A landscape with many valleys, sampled at points; each row gives a point and its height.
From any point a ball rolls to the lowest of the 2 points nearest to it. It stops when none of these is lower. Distance is the straight distance between rows; heights are no part of it.
<348>: [118 109 119 131  96 109 113 115 140 120 127 115 147 154 120 162 152 111
 148 122  98 102 124 144 169 120]  h=476
<860>: [148 147 125  95 129 154 163 134 185 138 130 188 153 162  60 120  82 140
 135 156 123 117 138 104 139 122]  h=183
<894>: [169 103 141 210 112  95 201 129 181 110 133  84 156 100 158  88 148 131
 152 116 132 152  88 160 168  95]  h=267
<332>: [176 174 143 168 164 168 149 192 119 124 115 134 149 127 108 108 133 117
 151 142 130 145  64 186  79 165]  h=498
<581>: [131  77 139 111  99  65  75 106 122 139 138  72 100 104 159 150 170 150
 118  82 118 120 120 125 151  90]  h=453
<984>: [133 178 125  72 155 150 140 135 121 167 110 146 115 126  84 162  76 137
 106 151 135 131 168 108  75 145]  h=119
<66>: [114 140  94  94  96 101 114  86 101 141  94  88 108 130 132 170 180  82
 140 110 121 116 140 146 141 120]  h=384
<71>: [109 155  86 110 126 161  79 111 103 115 113 146 142 161 107 151 165  75
 138 136  99 102 119 161 156 155]  h=422
<833>: [ 66 139 165 132 115 151 109 110  97 131  42  71 125 105 183 164 182 112
 128  85 116 122 125 133 180 123]  h=443
<130>: [147 135 142 138 105 127 113 158 118 129 121 141 136 172  93 189 119 137
 157 134 119 116 113 143  90 151]  h=288
<275>: [110 117 165  93 107 110 139 115 146 158  90 100 128 126 132 183 107 149
 131 103 110  99 140 105 151 107]  h=250
<751>: [103 161 144  90 118 135  84 113  74 165  78 118 102 151  95 234 140 114
 140 136 143  94 163 116 122 123]  h=203
<992>: [133 192 149  95 139 178 125 137 100 171  87 156 128 165  79 186  94 146
 130 149 133 125 141 126  68 156]  h=169
<993>: [185 145  88 151 150 160 133 155 170 107 140 169 187 177  67 100 144  93
 164 133 127 139  97 169 173 123]  h=350
<174>: [190 114 142 211 157  82 183 169 139 111 140  73 103  55 162  63 162 127
 133 132 144 150 110 175 100 117]  h=26
<296>: [114 124 182  90 122 104 185 130 142 169  82  82 111  79 145 151  92 156
 125 101 121 126 137 112 132 112]  h=176
<150>: [176  96 153 220 128  71 190 146 163 121 149  75 119  68 166  74 154 150
 149 123 153 158  90 149 140  93]  h=180
<328>: [182 128 119 203 138 145 155 170 200  94 128 150 185 153  84 110 146 114
 155 123 122 132  92 174 192 110]  h=374
<1096>: [191 130 128 150 182 125 148 186 143 112 141 115  99  63 123  54 138 122
 145 125 152 142  99 165  93 129]  h=242
<178>: [154 134 140  95 153 143 204 149 136 150 151 168  97  81  92  91  62 136
 118 164 164 154 131 110  65 144]  h=181
<700>: [ 40 101 122 135 111 119  81  71  77 125 144 145 130 155 154 167 132 111
  92 136 116  99 141  96 162 131]  h=455
<166>: [156  78 122 159 103  54 102 121 135 116 164  72 107 105 157 125 173 140
 125  96 135 124 112 140 136  94]  h=477
<307>: [121 174 144 117 142 187 128 151 113 146  82 138 143 142 103 170 114 121
 144 140 116 132 116 152  96 163]  h=220
<718>: [180 144 106 137 150 157 149 168 152 106 146 156 154 136 101  82 117 103
 168 147 150 149  96 166 112 143]  h=364
<898>: [ 61 112 137 141 146 123 111 115  79 126 168 134 104 109 176 113  82 159
  63 136 138 141 166  70  93 134]  h=282
<334>: [171  86 153 130 120 101 143 126 177 118 152 102 107  94 117  89 121 178
 139 102 127 133 106 128 148  93]  h=247
<159>: [163 163 155 157 149 129 152 181 129 128  32  68 108  85 146 168 184 128
 136  94 117 115 105 175 102 139]  h=587
<1047>: [128  91 117 105 112  86 148  90 133 137 177 108 117 119 151 105  94 143
 125 136 147 153 152 105 114 115]  h=167
<914>: [ 62 109 136  96 103 112  69  86  85 152 107  91 106 107 161 160 156 125
  97  98 129 110 146  98 169 109]  h=377
<279>: [110 140 100  75 106 111 142  88 124 154 111  86 121 118 145 139 134  97
 123 118 122 133 166 123 135 122]  h=357
<750>: [ 55 183 137 137 162 180 166 116 130 130  94 132 149 123 155 135  74 129
  89 144 108 132 151 102 131 128]  h=320
<122>: [ 54 133 140 157 143 169 108 129  96 110 140 158 134 143 168 125  99 143
  87 144 120 136 147 105 121 158]  h=382
<47>: [110 168  88  75 115 148  76  97  98 136  80 124 112 133 102 165 177  78
 130 123 112 107 144 156 146 139]  h=405
<40>: [112 157 122 172 126 147 130 148  66 123 122 120 145 162 156 157 124  82
 151 158 143 152 113 172  65 184]  h=369
<931>: [146  97 111 137 101 118 122 121 164 105 156 139 148 160 110 116 132 131
 150 120 112 122 122 131 175 115]  h=459
<452>: [130  81  87 102  83  58 119  64 138 134 161  78 124 131 157 115 165 115
 134 117 120 144 130 117 157  84]  h=269
<240>: [195 116 120 181 124  89 191 130 190 124 140  99 132  95 112  88 137 138
 173 120 150 150 107 152 151  83]  h=317
<1028>: [112 128 164 130 116  88 113 140 122 136  51  64 111 102 156 204 189 131
 147  70 119  95 118 143 151 101]  h=546
<879>: [177 110 103 103 144 117 135 127 154 110 181 177 117 123  92  64 104 140
 151 138 164 143 144  98 118 114]  h=111
<1079>: [162 142  89  87 174 146 128 136 136 107 172 167 135 109 116  35 106 102
 146 143 157 143 134 108  97 135]  h=36
<1022>: [169 114  99 137 145 167  96 160 153  95 148 193 165 177  77 102 145 111
 151 135 115 129 102 144 150 135]  h=331
<705>: [134 101 122 132 113 115 138 126 122 105 176 137 131 140 143 106 100 131
 140 140 136 139 132 120 115 137]  h=235
<1082>: [139 126 164  82 134 136 188 133 156 158 113 118  96  76 112 120  73 160
 114 116 123 135 143 110 110 120]  h=87
<249>: [158 176 120 199 151 156 140 184 111 113 107 123 159 145 145 124 157  92
 145 138 119 147  81 208  95 170]  h=466
<785>: [ 48 119 131 136 116 146  79  91  85 121 123 119 119 123 181 137 136 117
  88 117 118 124 144 110 157 131]  h=423
<555>: [210 148 126 206 184 109 168 192 150 122 132 104 114  68 138  65 175 112
 141 145 156 141 106 186  89 132]  h=168
<25>: [ 86 116 143  90  91  95 118  99 148 161  81  84 148 138 143 192 142 135
 139  93  99  91 126 120 192 100]  h=301
<421>: [117 108 104  79 127 120 106  78 160 148 150 105 128 115 141  82 127 141
 103 111 110 138 138 100 172  99]  h=37
<513>: [104 104  86  76  77  66 107  55 116 156 143  95 120 138 132 147 156  99
 119 123 118 107 146 110 154 100]  h=302
<941>: [167 141  64 142 147 142 113 151 121 101 163 162 159 160 109  86 149  74
 155 149 145 145 111 166 105 145]  h=386
<230>: [167  95 163 105 141 141 153 148 164 123 152 126  96  63 113  72 108 180
 128 111 141 137 112 111 136 113]  h=291
<765>: [133 110 116  92 129 129  81 121 128 112 177 179 110 151 113 104 121 158
 105 127 124 119 163  78 112 133]  h=241
<3>: [ 99 125  77  77 102 101 139  62 133 153 149 117 135 146 132 132 119 103
 108 138 117 129 166 106 157 109]  h=329
<158>: [185 111 158 121 172 148 156 174 152 109 148 144  84  50 108  49 122 151
 140 115 159 137  97 137 105 121]  h=281
<48>: [ 76 119 167 110  88  90  91  95  97 155  51  77 121 117 167 206 188 118
 141  76 128  96 127 125 182  93]  h=521
<248>: [109 126 109  88 146 136 103  99 162 129 161 182 125 150 100 107 106 162
  80 136 108 109 171  59 145 116]  h=194
<790>: [ 56 160 155 145 147 181 106 115  78 126  98 138 134 139 156 163 107 127
  98 138 131 126 160 105 124 144]  h=327
<696>: [161  88 144 167 124 105 142 153 152  95 168 115 121 115 131  95 122 150
 151 119 137 134 116 133 132 114]  h=290
<124>: [140  79 132 113 115 112 104  94 173 127 161 100 125 115 143  78 135 169
 132 102 111 138 111 105 179  94]  h=166
<395>: [ 70 141 162 105  97 123 145  89 141 156  49  69 145 127 178 163 155 124
 131  92  99 128 132 124 188 108]  h=371
<761>: [ 76  77 147 100  83  76  63  71 111 148 124  81 114 112 172 154 177 140
 116  83 114 115 104 112 185  93]  h=420
<849>: [118 143 122  86 142 153 131 117 168 134 129 149 133 130 111 120  89 148
 100 134 111 116 167  98 136 124]  h=132
<930>: [155 164 135 115 153 171  99 169  89 127 132 172 125 157 109 131 106 140
 131 150 131 137 103 144  55 175]  h=223
<956>: [ 86 101 108  90  90  73  93  72  79 152 142  85 100 106 175 135 149 113
 100 110 132 131 147 108 140 109]  h=337
<583>: [146 145 106 102 175 165 143 144 142 117 171 209 146 131 111  61  90 123
 124 155 155 144 131  95  77 152]  h=112
<50>: [104 153  97  92 128 143  95 106 107 139 148 184 130 190  90 155 114 122
 100 165 115 113 159 101 115 147]  h=293
<814>: [137 117 149 152 107 159 155 160 165 113 122 189 181 194  76 144  97 138
 156 143 110 126 100 137 146 149]  h=249
<175>: [121  96  74 124 100  94  84  76 119 107 166 108 123 128 148  99 176  97
 124 117 119 128 120 142 170 111]  h=219
<359>: [105 148 136  89 132 134 142 123 129 150 121 148 114 121 107 162  72 159
  94 135 120 121 173  88 102 126]  h=54
<140>: [ 72 160  97 116 137 146  66  92  64 137 133 179 112 174 106 178 131  97
  93 172 127 108 162 102 110 149]  h=265
<986>: [209 123  94 215 142  85 170 129 193 116 136 101 151  86 129  59 176 128
 167 124 157 161 124 163 177  75]  h=351
<189>: [ 60  87 130 130  94  87 114  83 102 131 163 145 161 190 141 171 106 131
 109 143 113  96 136  88 161 125]  h=480
<110>: [128 137 134 115 139 145 178 135 138 123 167 155 125 109 130  77  62 130
 116 156 151 153 147 104  95 140]  h=225
<220>: [ 89 100 153 116 140 119 138 111 116 142 167 117  96  88 173  89  71 177
  65 128 132 150 149  76 107 120]  h=196
<691>: [114 152 134  80 129 127 117 124  95 156  88 105  93 121 122 186 123 120
 126 119 135 118 181 114 100 129]  h=152
<533>: [156 111 104 168 123  88  76 137 122 102 146  92 107 121 146 144 201 126
 121 102 122 106 116 166 127 120]  h=497
<125>: [117 146 143 148 111 129 140 148  85 138 113 116 130 158 130 190 112 116
 154 142 140 133 117 151  78 159]  h=321
<153>: [124 114 116 126 136 160  96 149 129 101 151 188 148 179 106 125 124 129
 133 138 112 111 120 126 139 156]  h=306
<411>: [ 81 165 158 138 136 160 177 126 158 140 109 163 150 138 114 149  61 155
  91 149 105 124 138  87 134 131]  h=260
<433>: [150 154 133 141 128 113 126 147 133 135  39  54 103  95 140 170 217 122
 133  78 108 104 129 164 130 115]  h=568
<889>: [170 143 122 130 130 147  73 158  92 129 136 166 128 187  73 172 131 141
 149 149 120 121 106 151  73 160]  h=261
<344>: [141 114  98  92 114 120  95 121 120 125 160 151 108 162  89 147 130 128
 129 142 122 107 150 116 115 139]  h=274
<105>: [165 146 154 212 146  86 166 186 131 129  59  63 120  85 168 159 193 129
 126 113 128 116 114 181 101 132]  h=608
<490>: [141 108 166 159 139 162 180 174 146  96 161 191 129 109 111  66  81 152
 133 154 162 151  90 129 100 150]  h=307
<1076>: [ 93 150 130 103 123 135  79 100  77 154 111 162 114 180  86 221 122 120
 120 156 130  92 160  95 117 135]  h=233
<845>: [ 90 176 156 119 160 201  99 144  92 134  77 154 129 133 127 167 100 138
 110 141 121 115 143 115 106 156]  h=275
<531>: [116 138 148 133 114 154 174 138 169 134 116 173 171 167  94 145  69 145
 133 149 110 117 126 112 148 140]  h=216
<410>: [146 147 133 123 165 183 120 168 120 113 151 195 152 154 111  89  97 133
 131 152 141 129 110 130  79 173]  h=175
<442>: [140 126 157 149 128 178 125 165 145 101 137 213 157 184  90 127  97 163
 131 148 112 125 105 115 128 164]  h=276
<489>: [151 100 109 173 109 118 115 122 170 100 152 106 157 136 141 101 175 120
 140 104 100 134 101 153 196  96]  h=434
<793>: [ 61 141 187 117 113 134 106  97  76 154  30  76 112 106 180 205 181 109
 137  92 143 112 146 110 177  99]  h=490
<283>: [163 132  97  85 131 140 161 111 174 131 163 185 142 141  82  88  93 137
 130 158 137 135 155  88 131 112]  h=154
<173>: [114 158 125  77 135 127 132 126  81 159  71  73  85  84 149 158 142 108
 121  99 140 142 173 134 105 135]  h=61
<588>: [168 132 138 170 164 164 177 182 137  97 155 172 149 114 110  46 104 110
 164 159 161 157  76 153  95 155]  h=338
<378>: [177  99 112 212 111  95 154 144 193 102 141 118 176 141 114 115 160 130
 162 117 131 133 105 158 194  90]  h=403
<851>: [146 115 116 170 109 103 125 148 131 106 134  95 131 138 141 151 155 116
 147 115 120 117 112 164 130 135]  h=496
<1112>: [ 73  92 152 153 125 127 103 134  80  96 163 136 113 128 185 109  97 144
 105 137 142 135 141 111 101 154]  h=349
<278>: [114  98 134 114 129 110 146 106 112 130 176  93 114  92 187  58 101 143
 109 125 142 170 141 102 113 115]  h=25
<801>: [142 152  86 122 142 160  95 144 113 112 129 151 147 169 112 126 148  84
 147 148 119 128 112 165 107 158]  h=406
<752>: [142 155 114 207 129 119 140 154  86 113 108 104 142 154 161 166 163  85
 151 140 131 146 100 204  86 162]  h=421
<297>: [147 132 161  89 146 138 167 155 129 153 128 145  84  84 103 127  65 162
 111 145 143 134 144 113  67 149]  h=145
<1026>: [111 117 159 155 126 147 180 144 139 110 167 187 142 137 127  90  56 161
 111 164 146 143 120  91  99 154]  h=271
<979>: [107 107  78  78 103 115  78  67 125 137 152 101 110 111 162  89 169 110
  99 111 117 130 138 120 168 114]  h=156

Where does a ball stop that starts at each point below?
<1022> => <1079>
<122> => <359>
<801> => <1082>
<105> => <1082>
<159> => <1082>
<332> => <1082>
<851> => <1079>

Call two points neighbours if one is among the 2 nearest of the other. Go from one point of each pair to the other, from neighbour to neighbour, staying as low as possible. Name the highest point that can't be avoided.
<1079> and <173> => <790>
<173> and <359> => <50>
<173> and <174> => <279>
<334> and <174> => <230>
<1082> and <174> => <71>
<278> and <334> => <696>
